Each row is a point on a landscape with many valleys, with its height.
A ball rolls from a point to whichever of its 2 nearest points has the largest drop for the distance, and stops where none of them is lower. Distance is the straight distance between rows; heights are no part of it.
pima h=209: [  4  -5  20 -15  14  -9   2   4   6 -12 -21  13  16  -3 -38  -6  -2   7
  -3  10 -15  -5]
tomu h=285: [ -7   3 -17   6  15 -11   0  30  14  10  -6  -1 -15 -15  -6   8  -2 -15
  20  -5   1 -12]
bepo h=218: [ -6   9 -16   9  -8   8  -8  10 -10   5   8  -1 -13  -4  21   7  -8  -6
  -6   2   9   4]
rali h=397: [-22  -7  16  11  -6 -10  -6  21  -5  15  -6   5  -5  18   6  -9  -8   6
 -22  -7   2  -6]
zopo h=241: [ -9  25 -15   4  19 -15  -3  21  -2  -3   0  -5 -25   2  14  11 -11   2
   0  -3   9  -2]
zaneg h=225: [-30  13   2  20  -2  -1 -19  42  -2  -5   0  14 -12   9  -8  -1  -3   9
 -10  -4  -2  -6]
Vep h=195: [  6  -8  -6  -6  18   2  16 -11   6   5  -3 -26  -1   0  12   6 -11  -6
  11   4 -16  -4]
Gase h=467: [-11 -10   7   8 -22 -16  -8   1   6   5   8   1  22 -10  -6 -14   3   8
  -1  -6  -7   5]
feza h=73: [-16  -1  24   2 -12  -5  -2  11  -6  -7   5  -8   3  -1  -8 -19  11  20
   1 -18  -1   2]
Nunop h=392: [-27  -5  21  10 -12 -13 -14  19  -2  10  -7   9  10  10  -5 -15   1  11
 -16 -10  -4  -2]
nosok h=482: [ -1  -3  -4  -2  -9 -30  -3  -8  10  16  -4  15  14  -8  -2  -2 -10   0
 -11   3 -10   2]
godit h=175: [ 11   8  12  -8  -1  -3  -3 -19  -5 -14   2  13   5   2   0 -14   5  19
 -11   3  12   5]
Vek h=559: [  3  -7 -17   0 -12  -7  -1 -14  13   9   6  -2  17 -21  -1  -3   3 -12
  14   2  -6   6]
Fodu h=194: [ -3   4  -3  -2   7  -6   2   6   3   5   4 -13  -7  -2  11  -1  -4   0
   9  -9   2  -1]
zupod h=130: [ 22   3  -9  -7  15  13  23 -28   0   2   4 -24 -10  12  20   8  -4  -6
   1   2  -4   1]
sena h=148: [ -3   2  28  -9   4 -16   3  11   9  -2 -15   8   8   6 -27 -10   1  12
 -11  -4 -12  -5]
lafir h=349: [ 24  -9 -12  -1 -11  33  -3 -22  -7   8  -1   7  -9   1  10  17   6 -26
   3  12   6  10]
zed h=328: [  7 -18 -11   0 -11  16   3 -24   5  16   5 -11  16   2  10   3   1 -12
  -1   5  -9   4]
big h=301: [ 27  -7  -6  -3 -10  29  10 -32  -4   5  -2   3  -3  13  10  11   8 -15
  -4  11   3  12]
Fif h=274: [-12  -3  -9   7   9  14  -5  29  -1   6  -1 -10 -18  -7   6   7   6 -11
  21 -14  11 -14]
Fubuf h=312: [  6  -3  -4  -9   8  -3   8 -13   8   8  -4  -1  -4  -2   9   9 -12  -9
  -4   9  -7  -4]
Falu h=406: [  8  -9  -9 -12  10  -2   8 -13  10  12 -10  -2   9  -6  -8  12 -12 -15
   2  16 -16  -7]
led h=367: [  8  10  11 -12  27 -20  12  10   5   6 -17  -1 -13  13  -1   2  -8   5
 -10   2  -2  -8]
bezil h=365: [-27 -12   8  20 -27 -16 -27  26   3   4   1  23  16  -4 -10  -4   3   2
  -4   2  -7   9]
Nalu h=563: [ -1  -6   4  -8  -6  -3  -7  -6   2  -4  -2  20  15 -13 -10  -1   1   0
   7   9   1   0]
Nav h=645: [-11 -19  14   0   9  -7  13  10   8  13 -11 -26  17   4 -15  -7  -6   3
   2  -6 -25 -13]
pum h=198: [ 15  23 -10   1  -2  14   4 -16 -10  -9  16 -10 -11  10  20  -3   6  12
 -11  -1  24   9]
ziku h=534: [  3   0 -11  -8  -6 -13   4 -10   7   2   2   0   7 -19  -2   4   0  -6
   4   8  -3   0]
rosob h=151: [  1   8  14  -6  27 -19  10  30  14  -2 -13  -7  -7   8 -20  -3   2   5
  -3 -12  -5 -11]
Disof h=514: [  3   4  -7  -9  -3 -18   6 -13   5 -10   2   5  12 -23 -12  -6   5   3
  16  -2  -4   3]
mas h=407: [ 11  -7  -5   1  -5  29  -1  -6  -5  -2  14  -5   0  -7   4   2  11 -12
  16  -1  10  -2]
Vig h=165: [  2  -4   1   0   4  15  12  -4  -5  -2  15 -29  -1   0  10 -10   8   3
  13 -16   5  -5]
sono h=177: [ -3  15  17  -6   2   1  -7  15 -10 -15  -1   9  -9   3  -6 -11   4  20
  -2  -7   5  -1]
tafan h=163: [ -2  14  10  -4  31 -14  13  15   0  -5  -3 -16 -21   9  13   1   0   7
   1 -12   7  -9]
luro h=327: [ 13   1  18 -14  34   7   7  14   2  -9 -18   4 -19  13 -17   5  -2   4
   4   4   4 -17]
nonub h=427: [  1 -20  15  -5 -12  15  -5 -14  -8  -1   5  13  19   3  -5 -13   8  -3
  -5   8  -2   0]
tave h=433: [-17  -6  -9   7 -14 -30 -13  16   9  23 -11  15   5   0   2   2 -11  -6
 -19   6  -7  -3]
nabe h=642: [-12 -21   4   5  -3 -15   7   9  14  13  -9 -17  23  -9 -16  -7  -2   3
   7  -8 -22  -8]
bup h=172: [-10  -7   2   4  -3   3  -5  15  -1   9  -3   7  -7   2   5   2  -2  -8
  -4  -2   3  -6]
zudog h=417: [  6 -24  -2  -6 -14  15  -1 -29   0   9   1  -7  31   0  -3  -1  -3 -10
  -3  13 -17   5]
Ragem h=254: [-13  14  -1   7   6 -13  -9  32   3  -9  -5  15 -13  -4  -8   1  -2   7
  -6  -6   5  -7]
riti h=386: [  9 -16  18 -10  22  14  18 -11 -12   4 -16 -19  -5  16  -2   7  -8  -1
  -3   8 -15 -10]
Fet h=224: [  9   0  11  -8 -12   8 -15 -16  -6 -14   6  25  10  -3  -5 -11   9   9
  -9  11  12   8]
Daz h=647: [-10 -14  15   0  10 -20  17   6  10  21  -7 -27   7  10   1  -9  -8   8
  -6  -9 -19 -10]
Muli h=672: [  4  -2 -23   6 -17  15   7 -20  11  12  14 -26  21  -4   5  -8   9 -10
  10 -10   5  10]
goge h=110: [ 14   7 -15  -7  12  18   8 -10   0  -7  11 -15 -11  -5  13   6   5 -11
  21  -1  12   2]
toti h=430: [  8   1 -13  -1  -7  17  -3 -18   4  -5  14   3   2 -16   2   2   9  -9
  18   6   9   6]
ralor h=634: [ 21   8 -13  -2 -14  19   5 -34   5  -2   8   0  21  12   7   0  13  -1
  -7  11  17  17]
vov h=498: [ -1  -1 -23   2  -2 -19   9  -5  17  10   6 -15   4 -22   2   7  -4  -8
  20  -5  -8   4]
devu h=538: [  1 -10   3 -10   2 -22   3 -11   9   3 -16  15  26  -6 -22   3 -12   1
  -6  13 -19  -3]
Fenib h=199: [ 22   3 -15  -8   8  12  16 -29   7   5   2 -18  -4   0  17  16  -5 -12
  10  10  -7   8]
fikas h=171: [-10  17  17   2   7 -11  -1  14  -9  -8   3   0 -17   9   1  -9   0  24
 -12 -14   7   0]
vugup h=186: [  3   3  16 -11   9  10  -7   6 -13 -21  -1  17 -14   2  -7 -10   9  13
   2   2  13  -3]
mapin h=374: [  9  -1  11  -8  26 -15  22  -5   3   7 -10 -11  -8  18  10   7 -11   2
  -8   3  -7  -5]
gos h=382: [-25 -13  17  17 -26 -18 -23  16   0   5   3  13  18   8  -1 -16   1   8
 -16  -1  -7   8]
gefe h=205: [-29   4   1  25 -24  -2 -24  12  -9 -11  16  11   8   4   6  -8   0  15
 -18   0  -1   6]
Fipab h=229: [-15  21 -21  17  -8 -21  -5   7   3  -2  17 -13  -5  -8  16  -2  -8   9
  -1 -10   1   6]
fomup h=359: [ -3  -9   7  -6  21 -10  10  18  11  -6 -17 -27  19   2 -34   7 -11  -3
   1   3 -30 -18]
lub h=94: [-10  -8  31  -3  -6  -5   6   8   3   2  -5  -6  10   4 -20 -18   7  15
   2 -14 -10  -4]
narad h=503: [  2   9   2  -5   2 -12   1  -4   0 -21   5   0   6 -20 -17  -8   9  13
  16 -12   4   5]
biba h=297: [ -8  20  11  -5  10   3   0  16  -8 -22   3  -3 -20  -9 -14 -10   9  19
  18 -17   8   2]
kupib h=379: [  3  -1   4  -2  17 -24  14  16  18   3 -16 -13  20  -2 -29   5 -10  -2
  -2  -1 -27 -10]
valut h=499: [ -8 -25  16  -4  -7   4   3 -12   3   0   0  -6  32  -6 -17  -8   0   2
   6   4 -17  -6]
kat h=264: [  2   1  -3   1 -22   4 -14 -10  -6 -10  17  20  14   1   5 -11  11   1
 -13   6  14  13]
vef h=184: [ 12  17  -3 -11  23  -1  -4   4  -4  -6 -11  19 -32   2   9  13  -7   0
  -3  14  18  -2]
Pimin h=410: [ 14 -13 -15  -4 -11  28 -10 -25   0   7   3  11   9  -4   3  12   6 -24
   9  14  -1   5]
gaz h=139: [ -4   1  22  -4  14  -3   2  33  13   4 -14   2 -10  10 -22  -6   0   5
  -5 -13  -5 -13]
soref h=394: [  1 -10 -17   1 -19  -5 -16  -8   5   9   8  19  13 -14   2   4   5 -13
   1  12   0   8]
Belo h=325: [  6  14 -10  -8  22 -18  12  11  11  -6  -6  -1 -14 -15 -10  10  -5  -3
  18   6   1  -4]
miver h=287: [ -4  -3   0  12 -29  14 -18  -9  -8  -8  19  10  17   7  10 -11  17   6
 -13  -3  11  14]
vetig h=105: [ 10  13  -6   4  -7   9   7 -11 -10   4   6  -5 -18  11  27   7  -2  -5
 -15  -4  15   8]
gepad h=256: [  3  -5  11  -7   9 -12   7  13  13 -11 -15   7  11  -8 -41   2  -2   5
   7   2 -14  -6]
nuge h=578: [ -4  -3 -23   8 -26 -12  -5 -10  11   5  17  -3  24 -22   0  -8  11  -8
   6  -3  -2  13]
kadu h=300: [ -4  23   7  -7  13  -3  -2  25  -1 -19  -6  10 -15 -12 -23   0   9  15
  17 -10   9  -2]
Vimi h=621: [ -3 -17   0  -9   2  -6   2   4   8  -3 -19  -6  29 -13 -37   5  -5  -9
  12  11 -29  -9]
firuz h=293: [  0  15  -3  -2  16 -37  13  13  19   3  -5 -13  -6  -2   1  -1  -8   4
   0 -11  -5  -2]
nam h=188: [ -9  15  -2  17 -20   9  -8  -5 -17  -5  15   4   1  21  22  -6  -3  12
 -29   3  10   7]
degub h=147: [  6  -7  -5  13 -30  21 -15 -15 -12   1  10  23   8  16  15   5  10 -18
 -21  18  11  19]
Ladog h=174: [ -3  -8  27 -10  13  -7   9   5   5  -7 -14  -4  13   4 -31  -6  -4   9
  -4   3 -19  -9]
lur h=589: [ 12  -7  -1 -12  -8   3  -1 -26   2  -5   4  14  18 -11  -7  -3   5  -5
   2  13  -2   6]
Soke h=161: [  7 -10  -4   7 -14  10  11 -18  -5  19   8 -15   0  15  23   3  -1  -9
  -8  -6  -2   6]
Rivi h=159: [  7  -6 -11  -4  13  10  15  -6   4   2   6 -24  -5  -4  10   2   0  -9
  22  -4  -1  -4]
bor h=343: [  0   3  -6  -6  18 -12   9  11  11   3  -6  -7  -5  -8  -5   8  -8 -10
   9   4  -5 -10]
Nasig h=391: [  0 -25  22  -7  15  23  15   1  -6   2 -14 -20  -1  19  -3   1  -3  -1
   5  -2 -15 -18]
zupot h=311: [  5  23  -7  -9  19 -19   6   4   2 -16   4  -7 -15 -10  10   5  -3   9
  13  -7   8   0]
zaf h=88: [-11  13  22   2 -12  -6  -2  -3 -12 -13  16  -3   7   1  -3 -21  11  24
  -6 -16   3   8]
Gok h=470: [  3 -19   4  -4 -11  -3   5 -24   5   6   1  -2  37  -4 -11 -10  -3   0
  -5  10 -18   5]
pavid h=428: [ 18  -9  -4 -16  19  25   3 -18  -6 -16  -7   3  -3  -7 -11   9  -6  -6
  20  21  -1  -3]
nela h=119: [ 20  -1   8 -10  15  13  15 -23  -7  -7   2 -14  -6  12   8  -6   2  10
   3   0   3   0]
dunup h=211: [-20  19 -15  18 -19 -23  -9   3   0  -5  16   4   7 -10   9  -3  -3  14
  -9  -8   0   8]
luzu h=235: [ 25  -7 -10  -6  12  22   9 -22  -3   7  -7 -12  -8  10  13  19  -4 -19
  11  12 -11   6]
pogi h=226: [ -1  23 -22   7   9 -13   2   4  -2   1   3  -5 -20  -4  25  11 -15  -3
   0  -4   9   1]
megut h=305: [ -3  10  12  -6  14   0  -6  23  -1 -13 -11  17 -16  -3 -19   0   4   4
   5  -4  10  -8]
vomud h=681: [ -7 -16 -15   8 -19  15  -4  -9   9  18  12 -20  20  -7  14  -7   8  -9
   7  -9  -2   4]
Nofa h=390: [  6 -10  -8 -11  12  13   1 -12   1  -5  -5   2   7 -11 -11   8  -3  -8
  16  11  -6  -8]
Kog h=477: [-15  -5   5   6 -12 -17  -1  11   8   2  -2   3  10 -14 -14  -7   4   3
   9  -9  -8   0]
Sut h=279: [ -4   8   5   2   9 -28   7  19  15   1  -8   1   3  -3 -12  -5  -7   4
  -4 -12  -2  -5]
gumin h=454: [ 16  -6  -2 -18  12  14   5 -25  -5  -8 -11   5   1   1  -6   5  -8  -3
   1  18  -5   1]
Lural h=497: [  9   8   6 -13  11   5   5  -9  -2 -21   1  -2   0 -12 -12  -6   6  11
  13  -2   5   3]
zinop h=284: [-16  21  -2  14 -11 -11  -8  10 -10 -26  11   7  -7 -18 -11  -6   7  21
  13 -15   9   9]
gipaz h=251: [-14  28 -18  10   1  -8 -18  15  -2 -15   4  23 -14 -15  -5   9  -8   7
  -1   8  14   1]
tate h=526: [  1 -21  24 -15   5  10   0 -14  -8  -3 -13   5  19  10 -16  -4  -6   2
 -13  16 -14  -7]
vul h=85: [ 18  11  -8   7  -2  23   7 -14 -14   0   6 -12 -27  16  28   7   7  -6
   0  -2  15   9]
rufas h=203: [  4  14 -20   9   8  -8  -2   2   7  13   6 -15 -19  -2  32  16 -14 -15
   7  -2   5   2]
furiz h=485: [-10  -5 -11   6  -3 -24   6   8  12   7  -2  -7   7 -16  -6  -1  -2   1
  13  -9  -8  -1]
laf h=299: [ -3   3   8 -10   5 -11   3   6   7 -18 -10  12   7 -18 -26  -1   3   3
  13   0  -2  -3]
kel h=213: [  7   6  -9 -13  16   0  -9   7   0   1  -9  21 -21  -5   2  14  -6 -12
   5  10   8  -4]
Zede h=660: [ 18  -3 -16  -2  -6  21  15 -30   7   1  15 -25  24  -1   2  -1  10  -4
  10  -4   3   8]
voze h=266: [-13   5   7   4   0 -22  -8  25   5   6  -6   5  -2   0  -7  -6  -3   5
  -8  -8  -1  -8]
vinu h=232: [ 12  -2 -13  14 -24  36  -6 -11 -13  11  -2   4 -15  18  20  13  11 -21
 -10   4   9  14]
patap h=109: [  2  17  12  -6  -5 -10   5 -11  -7 -11  12  -4   0   3   5 -19   5  26
 -12 -15   9   7]
tes h=145: [ 11  -5  10  -4   9  15  20 -19 -10  -2  10 -30   2   9  11  -8   7  10
   4 -13   0  -4]
debav h=114: [  9 -11  10   6   7  14  17  -7 -10  16  -7 -18 -21  25  24   5   0  -7
  -6  -1   3   1]
zavam h=615: [ 21   0 -10  -9 -10  12  -3 -33   4  -1  10  13  24  -3  -1   4  11  -5
  -3  12   7  15]
Buze h=649: [ -6  -2   6   2  15 -31  14  13  13  17  -7 -14   5  10   5  -4 -12   4
  -8  -9 -12 -10]
Tup h=137: [ 16   9  11 -11  19   6   9 -14 -13 -14   1 -11 -18   7   9  -5   2  19
  -1  -5  14   3]
zef h=249: [  6 -10  -6  10 -17  32  -9   0 -13  11   5   5 -13  13  13   6  10 -16
   0   4  10   2]
bika h=590: [-13  -1  -9  14 -22  -4  -3  -4   4   6  14 -17   8  -6  11 -13   7   6
   1 -14   4   5]
zafur h=189: [  9 -16  -7  -4  14  19  12  -8   2   7  -8 -15  -9   3   8  20 -10 -23
  13   7 -13  -4]
Busov h=290: [  8   4 -11 -13  11  -1  -2  -7   1  -4  -7  22  -3 -14  -6  14  -4  -8
  12  17   3  -1]
lan h=178: [ 16  17 -10  -4  -3  15  -3 -18 -13 -12   8   7 -12   4  11   1   2   2
  -8   5  24   9]
fisug h=648: [ 23   6 -10 -10  -8  17  12 -37   1  -2  13 -11  17   0   4  -4   5  -6
   3   7   6  11]
Padur h=548: [ -3 -13  13  -6  -8  -7  -7   0  -1   0  -7  25  15   0 -10  -5   0  -3
 -10   4  -3  -1]
legi h=348: [  0  -6  16  -7  25   0  13  21  13  -7 -18 -20   9   1 -34   2   3   1
  10  -7 -20 -16]
Rasob h=369: [ 13   5 -15 -13   2   6  -4 -13   4 -12   4  14   0 -21  -5   6   4  -5
  15  13   7   2]
viluv h=455: [  9 -14   4  -2 -23  22  -7 -21  -6  -2  12   8  21   6   1  -7  13  -8
  -9  11  10  11]
pidig h=196: [-17   4  -8  12  -8   1 -16  15  -6   5   1  12 -15   0  12   3  -6  -2
  -9   0   6  -1]
bav h=216: [  3  10  -7  -3   2   0  -3   6  -4   3   2   3 -18   0  11   6  -6  -2
   1   2   8  -2]
lanuz h=183: [  3   0   1   9 -21  21 -14 -11 -17  -7   9  18   4  16  11  -1  10  -5
 -17   8  20  15]
zutil h=488: [ 13   3  14 -17  13   3   5 -12  -3 -18  -8  14  -5  -6 -15  -4   4  15
   5   8   4  -2]
zuf h=118: [-12  -7  25  -3   6  -6  -2  18   5   7 -11   6   5   6 -22 -14   6   6
   2 -10  -7  -9]
pid h=291: [ -5  13   5   4  -5   2  -3  12  -5 -20  12   2 -10 -13 -10  -7   9  11
  14 -15   7   2]
Bodoz h=475: [ 17  -5  11 -22  18   6   5 -20   0 -16 -15  14   1  -1 -11   4  -8   9
  -3  22  -2  -3]
delo h=212: [ 13  -4   3   4 -21  18  -3 -28 -18   0   5  12   1  19  15  -4  10  -1
 -24   9  17  16]
Mab h=529: [  6   2 -26  -7   5 -11   7 -16  16  12   4 -10   9 -21   7  18  -9 -16
  17   8 -13   3]
Peri h=381: [ 10  -9  14  -9  16   4  16 -13  -6   8 -12 -10 -10  19   9   4 -13  -2
 -10   6  -3  -7]
Gimi h=303: [ -9  -1 -15   8  -2 -20  -7  28  15  13  -9  10  -3 -18 -12   6  -1 -11
  12  -5  -3 -10]
vuli h=238: [ 11   0  -6  -7   2 -15   9 -19   4  20 -11   0  -2   7  18   9 -15 -10
 -13   6  -6   5]
runi h=402: [ -1   1   7  -4  10 -35  18   2  17   6 -11  -8  13  -5 -15  -5  -9   6
   1  -4 -19  -5]
Somam h=47: [ 20   8 -13  -1   2  20  12 -22  -5  -3   5 -12 -14   7  18   9   5 -12
   7   1  11  11]
fus h=246: [ 23  -2  -5   7 -20  28   4 -26 -13   2   2   6  -5  23  12   5  13  -8
 -13  11  15  14]
laki h=340: [  5  -6  14 -10  25  11   7  24   9 -13 -16  -6  -1  -3 -38   3   1   0
  17  -3 -10 -16]
Sul h=326: [-21  -6 -14  15 -17 -18 -17  28   9   9  -4  14   4 -18 -12   2  -1  -6
   5  -7  -1   0]
rad h=103: [ 18   0   0  -1   8   8  16 -16  -9   6   0 -18 -23  18  25   4  -3  -3
  -4  -4   3   6]
kegam h=168: [ 11  14  -1 -10  16  10  -4   2 -13 -15  -2  14 -30   5  10   5   3  11
  -1   8  22   1]
Bedet h=129: [ 10 -19   9   5  -4  11  19 -21 -11  20  -5 -19  -6  24  19  -1   1  -4
 -11  -1  -6   3]
zim h=223: [-14  15 -15   9  -2  -5 -19  20  -3  -3   0  22 -14  -6   5   8 -11  -4
  -8   8   7  -5]
raz h=456: [-10  -2 -12   5 -19 -30 -11   4   5  15   4  20  12 -10   4   4  -7  -7
 -12   4  -7   5]
Rotur h=380: [ 14 -10  -6  -4   2  29   1 -13  -6   3   1   5 -12  -2   8  10   4 -17
  11   9   9  -1]
vaga h=210: [-26   3   9  21  -7  19 -23  32 -19  -3   6  13 -21  15   2   0   2  11
  -8  -5   7  -8]
gedev h=142: [ -6   2  10   4  13  -1  -3  46  13   4 -14   4 -15   9 -19   2   4  -9
  -3 -12   2 -15]
gir h=158: [ -2  10   9  -1  25 -16  14  21   7  -4  -4 -17 -10   3  -4  -2   1   7
   8 -14  -3  -9]
vovu h=500: [  3  -9 -21  -6   5  -6   0 -15  13  19 -10  -6  16 -17  -2  19 -14 -18
   9  14 -25  -1]
tesu h=317: [  9  18   2 -15  23  -8   5  -1  -3 -14  -2   0 -17  -2   3   1  -4  12
   2   0  10  -1]
lor h=586: [-15  -7 -13  15 -30  -6 -13  -1   5   3  18  -6  22 -16   8 -13  10   5
   6 -12   0   8]
gif h=276: [-15  21 -15  16 -14 -22 -11  15  -4 -22   9  12  -1 -23  -7   0  -1  12
   9  -7   6  10]
lari h=416: [-14  -4   3   8 -14 -17 -13  13  -1  23  -4  13  -1   8  15  -1 -10  -6
 -23   2  -4   1]
dema h=331: [  7  -4  15 -11  28  13   1  24   4 -10 -17  10 -14   5 -32   4   5  -1
  10   5   1 -19]
tevup h=507: [ -5  -9   7  -3  -9 -26  -1  -6   9   3  -4  14  26  -6 -16  -7  -3   7
  -7   5 -14  -1]
ler h=220: [-31   4  -1  23 -16  -6 -19  27  -6  -5   8  14  -4   4  -1  -4   0  14
 -12  -7  -1  -2]
Rafep h=309: [  2  15   0 -11  18 -14   5  17   8 -16 -11   6 -12 -15 -22   4   0   8
  19  -3   6  -7]
kam h=152: [ 20  12   2 -15  13  14   1 -18 -11 -12   0   4 -19   7  11   3   4   8
  -2   2  17   3]
Mev h=154: [ -4   1   6   0   9  -2  -5  29   2   7 -13   5 -14   5  -3   2  -3  -6
  -3  -4   7 -14]
kevu h=268: [ -7 -10  -2   8  -1  22  -3  18  -5   2   8  -5 -12  -3   2   1   7  -6
  15  -5   9  -7]
semo h=185: [-20  15 -13  21 -22 -10 -20  -2  -6 -12  17   9   9   0  11  -7  -3  19
 -19   1   0   9]
vugi h=435: [-10  -9  -4   0 -25 -17 -16  -2   5   3   9  21  25 -15  -5  -4   7  -5
  -4  12  -4  12]
buzit h=536: [ -1 -20  26 -11  -4  -4  -5 -12   2   3 -10  21  25   6 -17  -6  -1   1
 -14  16 -14   0]
kab h=515: [ -1 -22  15  -9   2  10   6  -6  -6   0  -9  -5  19   2 -14  -4  -4   0
   3   5 -18 -10]
Zezo h=395: [ -4 -29  20   2   9  28  12   8 -11  10  -2 -22  -6  15   2  -4   4  -3
  11 -11 -10 -15]
geni h=404: [-16 -12  13   4  -6 -21  -5  14   6  22 -10   9   6  12   8  -8 -11   5
 -26  -6  -7  -2]
mup h=247: [-11  14 -25  14 -14  -2  -8   0   2   1  20 -10  -2 -13  13  -2   3   0
   3  -6   8   8]
lebi h=323: [ 11   5  16 -17  25   2   6   4  -5 -15 -12   8 -19   7  -6   1   0   9
   4   1  12  -6]
tagug h=588: [ -1 -16  -6 -13   9 -12   4  -3  12   5 -21   6  27 -11 -31   8 -13  -9
  -1  16 -28  -6]
zigim h=282: [ -2  10 -31  14 -23   8 -20  -5   3   5  20   2   3 -12  16   5   3  -9
  -1   2   7  14]
vob h=358: [  8   4  11  -9  22 -13   7   8  11  -4 -10  -3  -5  -1  -9   2  -7   5
   1   1  -5  -6]
somi h=345: [-25  -5  -7  24 -25 -11 -26  27   2  -3   2  22   7 -13 -14   0   5  -4
   6  -1  -3   6]
Tiru h=197: [-19   5  -4  23 -11  14 -17   4 -19  -2  10   6 -12  22  21  -1  -3  10
 -24   3   4   5]
zazi h=215: [-24  13  17  12   1   9 -21  40 -11  -6  -1  18 -22  18  -9  -2  -1  14
 -13  -6   5  -8]
Tokik h=167: [ -5  18  11   2  12 -17   9  12  -7  -7   6 -14 -16   8  10  -5  -2  19
  -5 -19   5  -9]
nit h=267: [-16  21 -12  11  -5 -12 -12  25  -5 -19   1  16 -12 -18 -14   6   3  10
  12  -2   9   2]
loram h=230: [ 15  -4 -12   5 -14  16   5 -27   7  17   9 -10   4   6  19   7   1 -17
  -5   1   2  13]
keku h=176: [  0  17   0   6 -16  -1  -9 -16 -12  -9  15   9   6  15  15 -13   2  16
 -28   1  12  13]
Nuza h=335: [ -1  -6 -23  10 -27   7 -19 -11   2  17  11  10  10  -6  14   7   1 -15
  -1   4   3  11]
lutu h=398: [ -3 -19  19   2   0  16   7  -3 -13  12  -2 -12  -2  15   4  -9   3   2
   1 -10  -5  -8]
buson h=200: [ 14  -4 -10  11 -25  33  -8 -21  -8   8   5  19  -2  13  16  16  12 -25
 -15  15  14  17]
Tuf h=248: [-13  22  -4   8  11 -15  -3  31  -1  -7  -3  -4 -24   0   2   2  -2   7
   3 -14   5  -6]
ziga h=155: [ 11  11  -8  -3  -2  -6   7 -13  -2  13   1   1 -11   8  23   6  -9  -1
 -14   3   4   4]
Naso h=153: [  8  -4  -5  -2  24  10  11   0   1   8  -8 -13 -22   7  16  19  -7 -18
  14   2  -5  -2]
Gul h=302: [  1  21  -8  -2  21 -28  13   9   8   2   5 -15 -12  -7  14   7 -11   2
   6  -7  -1  -1]
Vupi h=593: [ -4  -2  -7   8 -10   8  -1  -2  -4   7  12 -17  -2   3  21  -6   5   0
  -1 -14   7   1]
vekin h=204: [-24   0   2  26 -15  13 -20  19 -14   1   6   6 -13  15  11  -5  -5   8
 -15  -4   5  -5]
desa h=453: [-14 -17  12   6 -27 -14 -19  -5   4   6  14  16  32  -4  -5 -11  11   2
  -6   3  -5  13]
kaben h=278: [ -7  -1 -10   6  18  -4   0  27   8   4  -2 -14 -16  -4   8  10   0 -15
  19  -7   4 -11]
memi h=138: [  6  10   9  -9  -1  -9   2 -16  -6  -4   2  -2   0   5  14 -10  -3  13
 -11  -2   9   6]
nutik h=594: [ -6  -3  -9  14  -9  19   1   0 -10  10   9 -19 -15  15  29   2   2  -3
  -5 -10  12  -1]
zega h=408: [  4 -21  16  -1  -7  22   3  -9  -9   1   3   2   7   6   0  -9   7   0
  -3  -3  -1  -7]
reka h=484: [ 16 -10   3  -4 -17  15   6 -31  -1  -3   8  -5  26   6  -1 -11  10  -2
  -7   4   0   9]
Sof h=187: [  2  18   0   5 -10   9  -3 -13 -17 -14  14  -4  -6  12  16 -12   5  16
 -19  -3  20  10]
pag h=180: [ -7   2   4   2  -2   3   3   9  -4  -2   8 -20  -4  -9   4 -10   7  10
   9 -16   5  -2]
vis h=339: [  4  -7   5 -13  10   2   2   2   2  -8 -11  10   9 -10 -23   4   1  -5
  16  11  -8  -7]
Zarid h=179: [  7   4 -15  -1  12   4   0   6   4  11   1 -10 -21  -1  24  17  -4 -17
  13  -1   2   3]
fumi h=635: [ -6 -18   7  -4   2 -14  14   2  12   0 -10 -11  26 -16 -32  -3  -5   0
   6  -1 -28  -4]
gizo h=259: [ -6  -7  -3  11  -8  26 -11   8 -15   8   7   2 -15   3  12   1   5 -10
   5  -6  15  -8]

Where does a ball stop that starts at each point below?
fumi -> degub
Nunop -> degub
Mab -> semo
laki -> Naso
Buze -> Naso
bika -> feza
Muli -> rad
pavid -> feza

Call two points neighbours if one is among the 2 nearest of the other. Go from one point of each pair to the other, from neighbour to neighbour, staying as low as possible. Name the highest point that can't be avoided.
semo and feza -> toti
nela and keku -> pum
gaz and keku -> bepo
degub and feza -> miver
nela and semo -> zaneg
rad and Naso -> luzu

Write out the way that a ball takes from each point below.
Vupi -> bika > lor > nuge > Vek > ziku > Disof > narad > Lural > zutil > Bodoz > gumin > pavid > Nofa > vis > laf > gepad > pima > Ladog > sena > zuf > lub > feza
Daz -> Nav > nabe > fumi > Vimi > tagug > devu > tevup > nosok > raz > tave > lari > geni > rali > Nunop > gos > bezil > somi > Sul > Gimi > tomu > kaben > Fif > kevu > gizo > zef > vinu > buson > degub
kupib -> fomup > legi > laki > dema > luro > lebi > tesu > zupot > Gul > firuz > Sut > voze > Ragem > Tuf > zopo > pogi > rufas > Zarid > Naso
